Each row is a point on a landscape with many peaks, with its height.
A climber steps from a point to whichever of its 2 nearest points has the largest rise for the distance, and stops where none of them is higher. Distance is the straight distance between rows; heights are no part of it.
viba: +1.01; -1.84; -0.11; -2.90; +3.38; +2.03; -1.46; +0.66; -1.77; -1.05; -0.45; -0.42; -0.64; -1.19; +3.59; +4.90; +0.39; -1.58; -1.58; +2.46; +0.21; -3.40; -3.68; -0.42  h=653
mokig: +0.60; +3.21; +1.08; -1.64; -2.83; -1.79; -0.65; +0.14; -1.18; -0.79; -0.62; +1.21; +4.05; -1.77; -4.23; +1.50; +0.68; +2.54; -3.26; +0.16; -3.07; +3.24; +0.72; -1.45  h=264
Begik: +3.64; +0.84; +2.27; -0.41; +0.72; +1.34; -3.72; -0.80; -2.30; -5.21; +0.89; -0.37; -2.51; -0.51; +5.28; +3.95; +0.38; +1.65; +1.33; +2.23; +2.15; -2.56; -0.27; +0.95  h=638
Sapif: +4.06; +1.26; +2.65; -0.60; -1.12; -1.14; -2.84; -0.80; -1.97; +0.63; -2.39; -3.91; -0.02; -0.12; +1.62; +4.03; +0.63; +2.55; +2.14; +0.46; +1.59; -0.60; -3.18; +0.87  h=75
dezet: -5.10; -0.20; -1.51; +0.82; +0.90; -2.60; +1.44; +2.69; +3.46; +2.80; +1.58; -2.68; -1.67; -0.85; +1.15; -2.75; +2.92; -0.30; +4.80; -1.14; -0.51; -0.52; +3.02; -0.34  h=660
Duni: -1.31; +0.82; -0.04; +0.12; -3.45; -0.32; -0.16; -4.89; +0.00; +0.34; -1.04; -2.51; +1.93; +0.62; +0.11; +3.31; -0.33; -0.83; +1.61; -2.01; +0.17; -3.29; -0.25; -3.74  h=825
lan: +1.25; -0.36; +4.53; +2.86; +3.49; +1.75; +0.31; +0.45; -1.48; +0.66; +2.43; +0.93; +1.25; +3.07; +2.47; -2.67; +3.14; -1.89; +0.23; +1.65; +2.56; -1.22; +4.15; +0.73  h=692
bel: +2.31; +0.14; +3.30; +1.83; +0.55; +1.36; -0.27; +0.02; -3.17; -0.75; +0.17; -0.50; +2.74; +2.20; -0.71; -4.87; +2.01; -1.24; +0.22; +2.38; -1.35; +0.33; +1.53; -0.23  h=635
pitir: +0.61; +1.63; +1.08; -2.58; +0.15; +2.08; -2.92; +0.68; +0.05; -3.84; -0.12; -1.83; +1.57; +0.27; +4.77; +2.58; +2.20; +1.91; +2.27; +0.83; +1.38; -1.11; +0.51; -1.15  h=530
dut: +0.56; -1.56; -0.40; +2.09; -1.31; -2.25; +1.27; +0.99; +0.70; +1.40; -3.51; +0.28; +2.00; -2.74; +0.29; -1.71; -1.36; -2.01; +0.96; +1.12; +1.62; -3.37; +4.48; +1.04  h=566
ronob: -1.95; -3.79; -0.35; +0.05; +1.61; +1.79; +2.00; +1.63; +1.19; +3.95; +3.88; +1.85; +2.83; +2.32; -3.34; -2.96; +0.36; -1.84; -4.66; +0.06; +1.45; +2.85; +3.26; -1.43  h=409
Zafed: -1.88; -0.22; +0.26; -0.29; +3.16; +1.80; -1.72; +0.76; -2.60; -1.88; -0.21; +4.39; +0.09; +0.15; +4.62; +1.75; +0.95; -2.76; +2.61; -1.16; +0.56; +0.08; +0.44; +0.46  h=293
sot: +1.26; -1.39; +0.05; -0.37; -0.71; +2.92; -0.62; +1.35; -1.91; -2.61; -1.23; +1.62; +4.12; -2.35; -2.76; +3.29; +0.55; -1.47; -4.18; +2.07; -0.30; -2.77; -1.98; -1.14  h=492
seme: +0.40; +3.67; +1.73; -0.22; +1.92; -1.35; -0.55; +1.55; -1.91; -2.59; +1.59; -0.01; -1.73; -0.66; +2.43; +2.24; +3.60; +1.53; +1.63; -0.43; +2.27; -3.66; -4.75; -2.83  h=497
dadep: -0.85; +0.46; +2.40; +0.97; +3.67; -0.98; +1.66; +1.94; -1.35; -0.32; -0.65; -0.47; +0.68; -2.16; +1.37; -1.00; +2.79; +0.75; +1.18; -0.77; -0.21; -3.66; -1.47; -2.40  h=571
kidog: -4.11; -4.04; -0.20; +4.89; -0.82; -1.16; +2.28; -0.21; +3.79; +3.10; -0.72; -0.80; +0.61; -0.47; -5.74; -3.72; +3.40; +1.67; -2.57; -0.23; -2.43; +3.70; +4.35; -0.91  h=656
Nim: +1.85; -0.24; -4.24; -1.01; -2.15; +0.67; -2.92; +0.53; -1.31; -0.99; -1.36; +0.68; +2.82; -3.16; -3.69; +2.82; -2.33; +1.63; -0.80; +3.87; -3.01; +3.89; -4.39; -1.43  h=850
Bogid: -0.29; -1.99; +1.03; -1.52; -3.43; -1.05; -1.30; +0.69; -1.02; +4.24; +0.71; +1.81; -1.64; -1.61; -3.03; -4.16; +0.73; +0.91; +1.19; -3.02; -4.52; +3.58; +3.48; +0.57  h=244
tete: -0.75; -2.58; +0.87; +4.29; -1.74; -5.08; +2.60; +1.81; +0.76; +2.56; -0.37; +1.54; -0.05; +0.42; -0.01; -2.43; +1.50; -2.65; +0.82; -2.27; +2.97; -0.54; +3.72; +1.24  h=529
puvif: +2.82; +0.44; +0.84; +0.71; +0.47; +1.72; +0.60; -0.93; -1.58; -3.20; -4.26; +1.27; +1.09; -3.11; +0.55; +1.12; -4.34; -0.86; +0.34; +3.41; +1.66; -0.55; -0.52; +1.76  h=810
pob: +1.42; +1.76; +1.57; +1.87; +3.88; -3.16; +0.29; +0.68; +0.64; +2.86; +1.72; +0.94; -2.66; +5.62; +6.11; -4.06; -0.02; -1.22; +2.38; +2.45; +2.16; -1.25; +1.08; +4.18  h=788
Denet: -3.78; -0.66; -0.07; -1.48; +0.65; +1.62; +1.30; +2.25; -1.11; +0.03; +3.27; +2.14; +4.24; +1.51; -1.80; -0.65; -1.53; -1.23; -3.83; +0.12; -2.17; +2.98; +1.14; -0.49  h=379
Zepun: -0.01; +3.19; -3.54; -2.07; -1.49; -2.81; +2.92; +0.11; -0.24; +2.71; -3.38; -3.94; -1.75; -3.16; -2.31; +3.76; +1.12; +0.42; +0.21; -1.66; -0.13; -1.04; -0.94; -1.62  h=854
buzo: +0.25; +1.36; +1.09; -0.26; +0.16; -1.24; -0.62; +0.96; +0.79; +0.47; -0.19; -1.99; -0.54; +3.88; +3.05; -2.97; +0.72; -3.63; +2.92; +3.06; +1.11; -0.09; +2.80; +1.73  h=757
Nisug: -2.45; +0.08; -1.42; +0.57; +0.10; -1.10; +0.73; +0.97; +0.42; +1.96; -0.60; -0.14; +1.83; -1.80; -0.97; -1.86; +1.40; -0.91; +1.66; -0.02; -0.42; +0.56; +4.20; -2.10  h=617
Zoki: -0.78; +3.03; -2.10; +0.00; -2.89; +0.22; +0.76; -0.55; +2.15; -0.85; +0.82; +3.04; +4.33; -0.59; -4.87; -1.55; +1.09; +1.03; -2.82; -2.59; -4.87; +4.12; +0.95; +0.78  h=315
laded: -1.86; +2.43; +0.84; +1.98; +1.99; -1.65; +0.92; +2.25; +2.72; -1.06; +0.74; +0.77; -0.02; +4.99; +7.00; +0.02; -0.39; +1.59; +1.53; +3.77; +0.86; -7.44; -0.21; +2.28  h=768
Gake: -0.58; -1.43; +1.83; -3.44; +5.12; +3.58; -1.68; -1.20; -4.32; -2.27; +0.73; +2.15; -1.86; -0.61; +2.09; +2.94; -2.35; -2.56; -2.44; +1.99; -1.23; +0.29; -1.86; -0.64  h=755
lig: -0.39; +0.86; +0.69; -2.89; +2.93; +1.08; +0.28; +0.28; -0.58; -0.16; +0.22; -3.68; -0.58; +1.89; -0.09; +1.22; -0.78; -3.14; +1.18; +1.96; -0.37; -2.99; -3.33; +0.48  h=769
Tor: +1.50; +0.29; +3.74; -3.04; -0.66; -0.63; -1.66; +1.41; -0.18; +0.83; -2.57; -1.14; -1.78; -0.79; +1.02; +1.02; -0.40; -1.11; +2.29; -1.05; +0.02; -0.38; -1.76; +3.93  h=35
segu: -2.29; -1.41; +3.60; +0.52; +2.03; +0.06; -1.11; +0.58; +2.01; -0.82; -0.78; -0.31; +2.37; -0.77; -3.28; -1.42; -1.94; -0.80; +1.85; +1.91; +0.24; +4.69; +2.72; +1.31  h=11
vok: +6.39; -0.89; -1.12; +0.21; -1.05; +4.20; -1.29; -1.40; -1.76; -4.93; +0.40; -1.81; -0.03; -0.90; -0.12; +3.61; -3.40; +4.56; -3.29; +2.67; +2.78; -0.41; -3.10; -2.67  h=284
Faf: -0.91; -1.11; -0.92; +0.15; -1.27; +4.08; +1.37; +2.70; +3.22; +4.35; +1.98; +2.57; -1.16; +0.79; -4.32; -3.16; +1.49; -3.24; -0.16; -1.96; +3.00; +1.07; +1.17; +1.38  h=526
sorul: +1.43; +0.03; -2.62; -1.27; -0.98; -0.39; +1.41; +0.45; -4.53; -2.64; +1.39; +4.58; +1.28; -3.73; +0.09; -0.93; -5.91; +1.15; -2.38; +2.50; -2.43; +2.32; -0.21; +0.32  h=682
ser: +7.15; -0.53; -1.98; +0.78; +1.60; +4.14; -2.79; -1.80; -2.63; -1.60; +1.87; -2.72; -2.51; +1.03; +4.18; +5.29; -2.80; +3.67; -2.08; -0.41; +4.43; -0.38; -4.38; -1.14  h=198
kes: -3.63; +1.23; -0.96; -0.66; -2.40; +1.41; +4.15; +2.47; +2.02; +4.95; -2.25; -2.66; -2.64; +0.16; -1.71; -4.26; +2.79; +1.30; +0.21; -0.70; -1.93; -0.08; +0.75; -0.91  h=590
gez: -0.42; +0.12; -0.74; +0.90; -3.57; -1.55; +0.85; -1.17; +2.13; +3.12; -3.79; -3.70; -3.23; -1.22; -4.22; -0.82; +5.49; -2.74; +0.37; +0.13; -2.91; -1.44; +5.42; +0.53  h=194
molom: +3.08; -2.55; -1.95; +0.83; -0.88; +0.59; -2.63; -3.45; -3.35; -2.94; -3.40; +0.37; +0.79; +0.66; +4.12; +3.51; -0.05; -0.87; -2.21; -0.83; -0.16; -3.27; -3.24; -3.48  h=396
bes: +2.76; +1.16; -1.81; +0.09; -2.52; +2.01; -0.37; -0.68; -2.77; -4.98; -2.11; +1.81; +2.78; -1.94; -3.10; +1.40; -3.54; +0.69; -0.28; +4.52; +0.62; +1.52; -3.82; -0.61  h=729
Bazi: -1.48; -1.70; +0.47; -1.48; +5.18; -1.52; -0.55; -0.08; +3.51; +0.60; +1.16; +1.43; -3.81; +2.37; +3.11; -3.74; -0.04; -2.29; -2.15; -2.32; +2.80; +1.16; +3.66; -0.25  h=856
vop: -3.39; +2.37; -3.40; +0.50; -4.56; +0.89; +1.60; +0.73; +3.77; +2.97; +1.57; +2.31; +3.20; +0.67; -7.27; -1.73; -0.33; -0.39; -2.87; +0.46; -6.01; +5.62; +0.30; +2.93  h=287
nop: +2.24; +1.56; +1.98; +0.74; +2.89; -0.88; +0.14; -1.89; -0.99; -3.51; -1.23; +0.16; -0.12; -0.48; +3.51; +2.01; -2.75; +0.27; +1.61; +1.77; +2.81; -3.63; -0.07; +1.36  h=745
kub: +3.23; +0.88; -0.80; +1.17; +0.11; +0.55; -2.50; -2.67; -3.63; -3.18; +1.24; -0.73; -0.10; -0.42; +2.38; +6.02; +0.17; +1.45; -3.21; +1.43; +3.62; -1.85; -0.90; -7.25  h=546
busi: -1.96; +0.16; -0.44; -1.46; -2.53; +2.48; -2.01; +0.59; -3.65; -2.01; +1.07; +2.28; +2.12; -0.23; +0.80; +1.91; -0.76; -2.02; +1.93; +0.31; -0.02; +1.78; -1.17; -0.86  h=325
Rarut: +2.96; +3.10; -1.91; +0.69; +0.91; -0.31; -1.68; -0.16; -2.26; -1.23; +2.42; -2.19; -1.69; +0.77; +2.94; +6.09; +1.49; +2.57; -0.13; +0.49; +4.81; -3.23; -5.13; -5.22  h=407
guta: +0.90; -0.14; +0.47; -0.04; +2.84; +3.06; +1.97; +1.01; -0.12; +3.57; +1.49; +0.35; +0.81; +0.41; -2.45; -2.97; +1.41; -2.69; +0.09; -0.64; +0.91; -1.69; +0.07; +0.95  h=480
ror: +0.53; -1.98; +0.06; +1.33; -1.49; -2.88; -0.85; -1.77; -4.76; -2.88; -0.77; +1.33; +0.24; -0.59; +3.27; +1.94; +0.51; -2.26; +0.27; -0.46; +0.29; -4.80; -0.01; -2.71  h=459
zibid: -0.76; +0.32; +0.49; -4.27; +3.37; +1.65; -0.35; +1.04; +1.27; -0.93; +1.22; +0.22; -2.28; +0.36; +2.84; -3.10; -1.63; -1.92; -0.45; -2.86; -0.64; +1.00; +1.22; +2.46  h=831
kag: -1.15; +0.75; -0.16; -0.23; +0.85; -3.44; +2.83; +0.81; +0.83; +0.22; -2.29; -0.57; -1.62; +0.99; +5.62; -1.30; -1.97; -0.41; -0.41; -1.45; +0.58; -5.38; -2.52; +2.49  h=678
pes: -0.26; -0.62; -0.90; -3.09; +1.03; -1.02; +1.14; -1.19; -2.05; -1.21; -1.25; +0.59; +0.86; -2.36; -0.49; +2.25; -5.37; +0.67; -1.86; -0.36; -1.66; +2.35; -2.04; -1.72  h=726
muges: -2.13; +2.44; +1.91; -1.95; +1.91; -0.58; +1.27; +2.01; +2.64; -0.57; +1.69; -3.20; -2.05; +4.39; +3.82; -0.07; -0.12; -1.37; +1.12; +2.89; +1.23; -5.51; -1.37; +0.95  h=819
Zeko: +2.78; -3.19; -3.46; +0.58; -2.72; +1.59; -3.96; -3.35; -3.28; -4.26; -0.31; +1.16; +0.57; +0.50; +2.37; +3.83; -2.92; +2.57; -2.92; -1.44; +0.52; +2.26; -4.11; -3.63  h=342
Mokel: -0.56; +0.38; -0.39; -0.79; -0.93; -0.38; +0.27; +0.89; +1.74; -0.91; +3.43; +2.16; +2.46; +1.93; -4.09; -4.39; +1.77; -0.94; -4.98; -4.00; -2.04; +5.06; +2.87; +2.37  h=343
das: +2.98; -0.02; -4.32; -1.41; -3.05; +0.07; -2.56; -0.77; -0.79; -0.66; -1.99; -2.52; +0.27; -3.73; -1.01; +3.88; +0.51; +2.31; +0.79; -2.28; -0.23; +2.38; -1.72; -1.38  h=567
kesi: -0.04; +2.31; -1.70; +0.29; +1.02; -1.98; +0.38; -0.16; -0.02; -0.93; -1.81; +0.29; +0.30; +2.91; +7.81; +1.90; -0.96; +2.20; +1.72; +1.70; +1.03; -6.74; -3.88; +0.59  h=703
ruri: +0.57; -3.58; +1.61; +0.39; +3.14; +1.84; +0.45; +1.34; -1.22; +1.06; +3.02; +1.54; -0.55; +1.96; -3.28; -2.75; -0.86; -4.57; -2.82; +2.70; +0.96; +1.02; +1.92; +1.25  h=438
koz: -4.32; -3.15; +0.04; +2.42; -0.58; -1.22; +3.77; +0.10; +3.58; +5.66; -1.68; -3.12; -3.97; -0.06; -3.58; -3.37; +2.38; +2.68; +0.95; -0.50; -1.61; +2.86; +3.84; +0.27  h=622
dem: -1.00; +0.13; -1.64; +1.09; -3.58; +0.13; -2.65; +0.34; -2.31; +0.32; +1.20; +6.22; +3.66; -1.82; -2.22; -0.77; -1.28; -0.41; +1.97; +0.56; -3.28; +3.82; -1.41; +0.29  h=286
fazu: -0.38; -1.19; +2.87; -2.56; +3.66; +3.69; +0.33; -1.49; -1.59; -3.27; +1.82; +1.43; -2.87; +1.14; +2.94; -0.51; -3.81; -0.66; -0.92; +0.43; -0.43; -0.33; +0.47; +2.78  h=805
zitok: +5.02; +0.29; +2.59; +0.27; +1.92; +1.33; -0.94; -2.19; -2.67; -1.06; -0.51; -3.86; +0.81; +2.06; +5.13; +4.61; -1.58; +4.61; -0.46; +0.13; +2.68; -2.02; -3.88; +0.36  h=132
nes: -2.16; +2.94; -0.26; -1.15; +0.87; -2.63; +2.14; +1.24; +1.09; +2.35; +1.02; -2.90; -0.85; -1.46; +1.89; -0.93; +2.47; +2.58; +2.96; -2.18; -1.61; -2.95; -0.21; -0.77  h=623
tov: -2.93; +0.70; -3.66; +1.09; -3.50; +1.69; +2.16; +0.61; +2.66; +2.23; -0.47; +0.29; -1.52; -2.21; -5.56; -2.37; +1.82; +1.42; +0.96; +0.13; -7.90; +5.75; +1.88; +2.46  h=267
loz: +1.52; -0.62; +0.83; +0.56; +4.75; -3.12; -0.31; +0.81; +6.46; +4.21; +0.92; +0.96; -1.73; +3.91; +4.18; -3.23; -0.11; -0.60; +1.53; -0.96; +3.23; -1.88; +2.41; +6.07  h=814
lalu: +4.73; +0.52; -5.04; +0.94; -2.25; +0.63; -2.65; -1.67; -1.85; -1.28; -0.87; -1.85; +0.29; +0.37; -0.18; +3.89; -0.54; +2.32; -2.36; -3.92; +3.42; +2.13; -4.92; -3.83  h=430
fefo: -4.54; -0.39; +0.65; -0.40; +0.10; -0.68; -0.70; +0.45; +2.67; +0.16; +5.26; +4.89; +2.42; +2.45; -3.91; -2.25; -1.38; -0.96; -4.48; -0.73; -3.04; +6.83; +1.04; +0.84  h=359
Tazeg: +1.74; +1.87; +0.09; -0.78; -1.64; -0.57; +0.62; -2.68; -3.53; -0.66; +0.77; -1.17; +1.27; -1.36; -1.09; +3.95; -2.08; -0.29; -0.37; +0.78; +2.09; -1.98; -0.34; -4.49  h=704
rap: +0.83; -0.17; -3.59; -2.03; -2.19; +0.19; -2.35; -1.83; +0.73; +0.37; -2.12; -0.54; +1.83; -6.09; -4.19; +2.40; +0.47; +2.25; -0.19; +1.53; -4.04; +1.83; -0.34; -2.36  h=702
vevi: +1.62; -0.05; +1.18; -1.20; -2.23; +4.05; -4.31; -0.47; -3.35; -2.20; -0.95; -0.67; +2.07; +1.57; +2.20; +5.14; +0.26; +1.21; +0.66; +2.71; +1.82; +2.41; -1.68; -1.22  h=411
pefe: -1.16; -1.48; -0.67; +0.82; -4.04; -0.74; -1.42; -0.54; +0.98; +3.38; +2.92; +6.37; +0.60; -2.56; -5.46; -3.58; -0.67; +1.35; +0.52; -0.77; -6.01; +4.52; +0.00; +2.08  h=262
Nof: -1.77; -1.09; +1.11; +2.26; +0.71; -0.60; +0.45; +1.44; +3.77; +0.60; -0.45; +1.64; -2.82; -1.08; -4.78; -2.92; +3.50; -0.99; +1.57; -4.72; +0.41; +2.99; +0.78; +2.18  h=748
lifub: -3.79; -1.18; -0.97; +2.38; -1.37; +0.86; +1.15; -1.82; +3.46; +2.43; -2.17; -0.78; +4.59; -1.69; -4.43; -0.57; +1.08; +2.25; -0.10; -0.72; -5.28; +3.43; +3.89; -0.43  h=705
Tufaf: -0.55; +3.09; -3.71; -1.41; -0.08; -3.55; +3.25; -1.10; +0.89; +3.09; -2.68; -3.85; -1.24; -0.05; +1.24; +3.29; -1.29; +0.00; +1.55; -1.88; +0.13; -4.78; -4.67; +0.21  h=775
tigok: -1.05; -2.72; +0.93; +3.16; +0.92; -3.16; +0.91; -0.04; +4.50; +2.43; +2.38; +0.54; -5.35; +2.46; -0.06; -4.95; +1.70; +1.39; +3.33; -2.13; +4.53; +0.79; +0.71; +0.66  h=698
vodo: -2.35; +1.98; -0.76; +2.01; -1.66; +0.83; +4.52; +1.58; +3.18; +5.23; -1.88; +1.00; -1.43; +1.36; -2.18; -3.94; +1.90; -1.37; +0.51; -3.19; +2.59; -0.39; -0.28; +1.09  h=558
Befo: -4.09; -0.73; +0.02; -0.08; -2.86; +0.88; +1.50; -3.32; +1.30; +2.32; -1.99; -3.34; +1.81; +0.23; -2.70; +1.53; +0.08; +0.51; +2.55; -2.13; -3.51; +0.09; +1.61; -1.43  h=754
fil: +2.40; +0.70; +3.21; -1.17; -0.20; +2.17; +0.31; -0.22; -3.51; -3.17; +0.67; -0.26; +2.05; +0.43; -1.01; -0.61; -0.55; +1.52; -3.32; +3.62; -1.60; +1.03; +0.72; -1.51  h=569
suk: +5.68; +1.01; +1.77; -1.18; -2.72; +2.51; -3.63; -0.78; -0.96; -4.37; -1.22; -1.46; +1.91; -1.47; -2.52; +1.82; -0.24; +3.57; -3.95; +1.34; +0.10; +1.28; -1.02; -1.09  h=420
vute: +0.39; -4.19; +1.03; -0.01; +7.03; -1.11; +0.58; +0.92; +3.24; +3.23; +3.50; +0.59; -2.16; +3.52; +4.89; -2.10; -0.55; -0.78; -0.60; -1.22; +5.21; +1.47; +2.03; +3.40  h=840
Ral: -1.62; -1.53; -2.26; +3.25; -1.23; -1.67; +2.56; +1.19; +6.03; +1.14; +1.61; -0.99; -6.36; -0.30; -3.10; -4.24; +4.27; +0.58; +2.10; -3.27; +1.99; +2.82; +2.73; +2.61  h=718
turos: +0.51; -0.94; +0.79; -0.08; -5.23; -1.97; +0.33; -0.43; +0.32; +3.72; -2.23; -2.01; -2.00; -2.89; -3.45; -1.69; +1.07; +1.05; +1.40; +0.08; -3.92; +0.69; +5.21; +0.79  h=222
beg: -0.78; +0.70; -1.36; -0.56; -2.19; -1.39; +1.62; -0.76; +1.17; -2.65; -3.04; -2.22; +0.01; +0.22; +1.91; +2.83; -2.60; -0.63; +1.08; -1.56; +2.25; -4.64; -4.59; +0.61  h=721
bagis: -3.18; +0.03; +1.07; +2.02; +1.26; -4.26; +0.10; +0.32; +3.77; +0.42; +2.12; -0.73; -3.55; +2.16; +3.23; -4.25; +1.66; +0.95; +5.10; -0.46; +0.45; -3.25; +1.00; +0.10  h=683
silu: -2.06; -2.09; +1.49; +1.40; -2.65; -2.83; +0.91; +0.65; -1.33; -1.51; +2.14; +0.71; -1.67; +0.25; +1.06; -1.34; -0.66; -1.95; +0.24; -1.11; +1.98; -2.80; +1.75; -1.54  h=504
dova: -0.03; +1.10; +2.44; +3.12; +6.34; -0.99; -0.20; -0.31; -2.90; +0.92; +1.37; +2.07; -2.13; +4.41; +5.77; -1.41; +1.48; -2.54; -0.28; +2.70; +1.15; -3.58; +1.11; +2.20  h=751
gol: +0.14; -0.30; -0.49; +1.42; +0.01; +2.36; +0.33; -0.20; +0.60; -3.59; +0.48; +2.28; +3.86; -2.69; -5.19; +0.16; -1.75; -1.93; -0.30; +2.23; -1.85; -0.15; -1.38; +0.17  h=647
Nesa: -1.31; -0.91; +6.06; -1.77; +1.56; +0.21; -2.27; +2.65; +0.90; -2.13; +0.07; -0.48; -1.93; -0.31; +0.50; +0.14; -0.41; -1.07; +1.98; +1.59; +1.66; +1.51; +1.42; +1.86  h=20
vor: -0.94; +0.76; -0.45; -2.41; +0.31; +2.26; -0.91; +0.53; +3.33; -1.45; -1.72; -0.67; -0.39; -0.82; -1.95; -1.84; +1.24; -0.68; +1.86; -4.11; -1.60; +2.26; +0.19; +3.01  h=791
Gog: -0.05; +2.68; -2.21; -2.28; -0.43; -2.66; +3.33; -2.46; -2.63; +1.48; -1.35; -1.07; -0.21; -2.51; -2.89; +1.09; -2.90; +0.80; -0.62; -3.80; -0.76; +1.20; -1.66; -1.09  h=774

Call two points neighbours if one is among the 2 nearest of the other. Go from one point of each pair to the other, from neighbour to neighbour, staying as high as possible. Name the lowest point that can't be avoided.
Nim and muges -> kag
Bazi and Duni -> Rarut
Nim and puvif -> bes
Zepun and Nim -> sorul

For each start below, name the point where the climber stops.
fefo -> Duni
tete -> Bazi
Sapif -> Bazi
seme -> Bazi
